Each row is a point on a landscape with many valleys, with its height.
A ball rolls from a point to whichever of its 6 nearest points has the largest drop for the distance, and stops where none of them is lower. Distance is the straight distance between rows; heights are no part of it.
(642): 39 -10 -61 -3 -36 -41 -12 20  height 83.7
(427): -22 27 40 -4 45 20 25 -22  height 27.8
(267): 35 14 -15 -9 -3 -23 -8 15  height 11.8
(183): 2 -4 18 -3 5 -7 -13 -9  height 15.8
(210): -29 -21 28 3 7 18 -8 -17  height 25.2
(76): -41 -15 31 10 14 30 9 -20  height 26.0
(167): 4 -41 -18 3 -39 -31 -48 1  height 34.1
(401): -10 0 28 2 14 3 -5 -9  height 15.9
(21): 47 11 -78 -11 -9 -29 20 47  height 21.5
(329): -58 -42 24 22 -14 46 8 -16  height 38.4
(110): -37 23 36 -2 44 32 35 -25  height 17.0
(564): -68 -23 19 22 -11 64 26 -21  height 59.1
(520): -73 -12 13 25 -13 76 41 -25  height 63.3
(639): 28 44 21 -12 32 -6 19 5  height 31.2
(550): -3 15 30 -4 24 0 3 -9  height 25.4
(288): 30 36 15 -11 20 -11 7 8  height 12.3
(31): 45 41 -12 -14 14 -14 10 24  height 11.2
(182): 2 38 34 -5 39 2 20 -16  height 47.1
(570): 30 5 -16 -6 -8 -24 -15 11  height 24.3
(77): 43 14 -36 -10 -8 -26 -4 22  height 21.9
(184): 52 39 -36 -16 10 -17 12 38  height 16.0
(256): -72 -22 13 33 -28 79 37 -26  height 71.7
(356): 50 25 -59 -14 -1 -18 15 41  height 18.8
(548): 40 23 -33 -11 -5 -22 0 26  height 18.6
(489): 41 -11 -70 -4 -31 -40 -1 28  height 58.5
(344): -10 53 40 -10 59 15 35 -19  height 38.0
(396): -43 -8 32 5 17 29 13 -21  height 23.8
(615): 28 -14 -31 -4 -30 -33 -27 11  height 86.6
(155): 19 -13 -9 -2 -18 -23 -29 3  height 57.3
(416): 40 -3 -49 -4 -29 -35 -13 22  height 72.8
(274): 17 49 25 -8 42 -4 20 0  height 48.8
(618): -53 -26 23 17 0 46 15 -21  height 41.8
(271): 20 14 9 -4 5 -17 -9 8  height 8.5
(613): -3 -11 15 1 -2 -8 -21 -5  height 19.4
(635): -44 -43 26 14 -9 30 -12 -12  height 29.4
(345): 24 -20 -42 -1 -38 -37 -28 13  height 76.9
(119): 17 8 8 -6 0 -15 -15 2  height 1.3
(663): -61 0 29 9 18 55 35 -28  height 21.0
(265): -14 -32 12 4 -12 -6 -33 -6  height 12.2
(591): 13 -33 -23 0 -41 -33 -43 3  height 41.2
(515): 15 34 25 -5 29 -6 10 -1  height 29.7
(141): 42 46 -1 -14 18 -13 9 20  height 15.5
(83): -42 -28 30 9 2 30 5 -23  height 33.6
(559): -34 -51 21 12 -19 14 -28 -7  height 24.8
(585): -3 -51 -15 8 -46 -30 -55 -3  height 32.2
(633): 23 21 12 -8 14 -10 -3 2  height 14.5
(563): -7 -44 -2 5 -31 -21 -47 -5  height 26.1
(387): -69 -9 18 21 -3 65 37 -26  height 48.4
(328): 34 28 -8 -8 7 -19 -4 14  height 5.2
(53): -50 10 31 4 34 44 37 -27  height 5.7
(544): 35 1 -31 -5 -22 -31 -17 14  height 63.4
(158): -27 -1 35 2 25 20 10 -15  height 13.4
(339): 48 7 -61 -9 -18 -30 4 35  height 26.4
(490): 15 -46 -39 5 -56 -43 -50 -1  height 37.8
(452): -29 -31 24 9 -7 13 -15 -13  height 23.3
(174): -25 15 36 -1 33 18 16 -20  height 22.7
(513): 46 -3 -86 -8 -16 -31 18 44  height 25.1
(239): -1 26 35 -7 34 5 14 -11  height 36.8

Two balls start at each pair of points below. Name the first point that both come to, or write -.
(570) / (167) => -
(515) / (77) => (328)
(345) / (490) => (563)

For each start below, name the point where the ball stops.
(615) => (328)
(427) => (53)
(329) => (265)
(416) => (328)
(520) => (53)
(550) => (158)

Call two points neighbours if one is among the 6 nearest of the other. Go from one point of each pair to the other, from neighbour to neighbour, staying as low as possible. Name the highest point that can't be avoided.
(119) / (328) => (271)
(119) / (158) => (401)
(119) / (265) => (183)
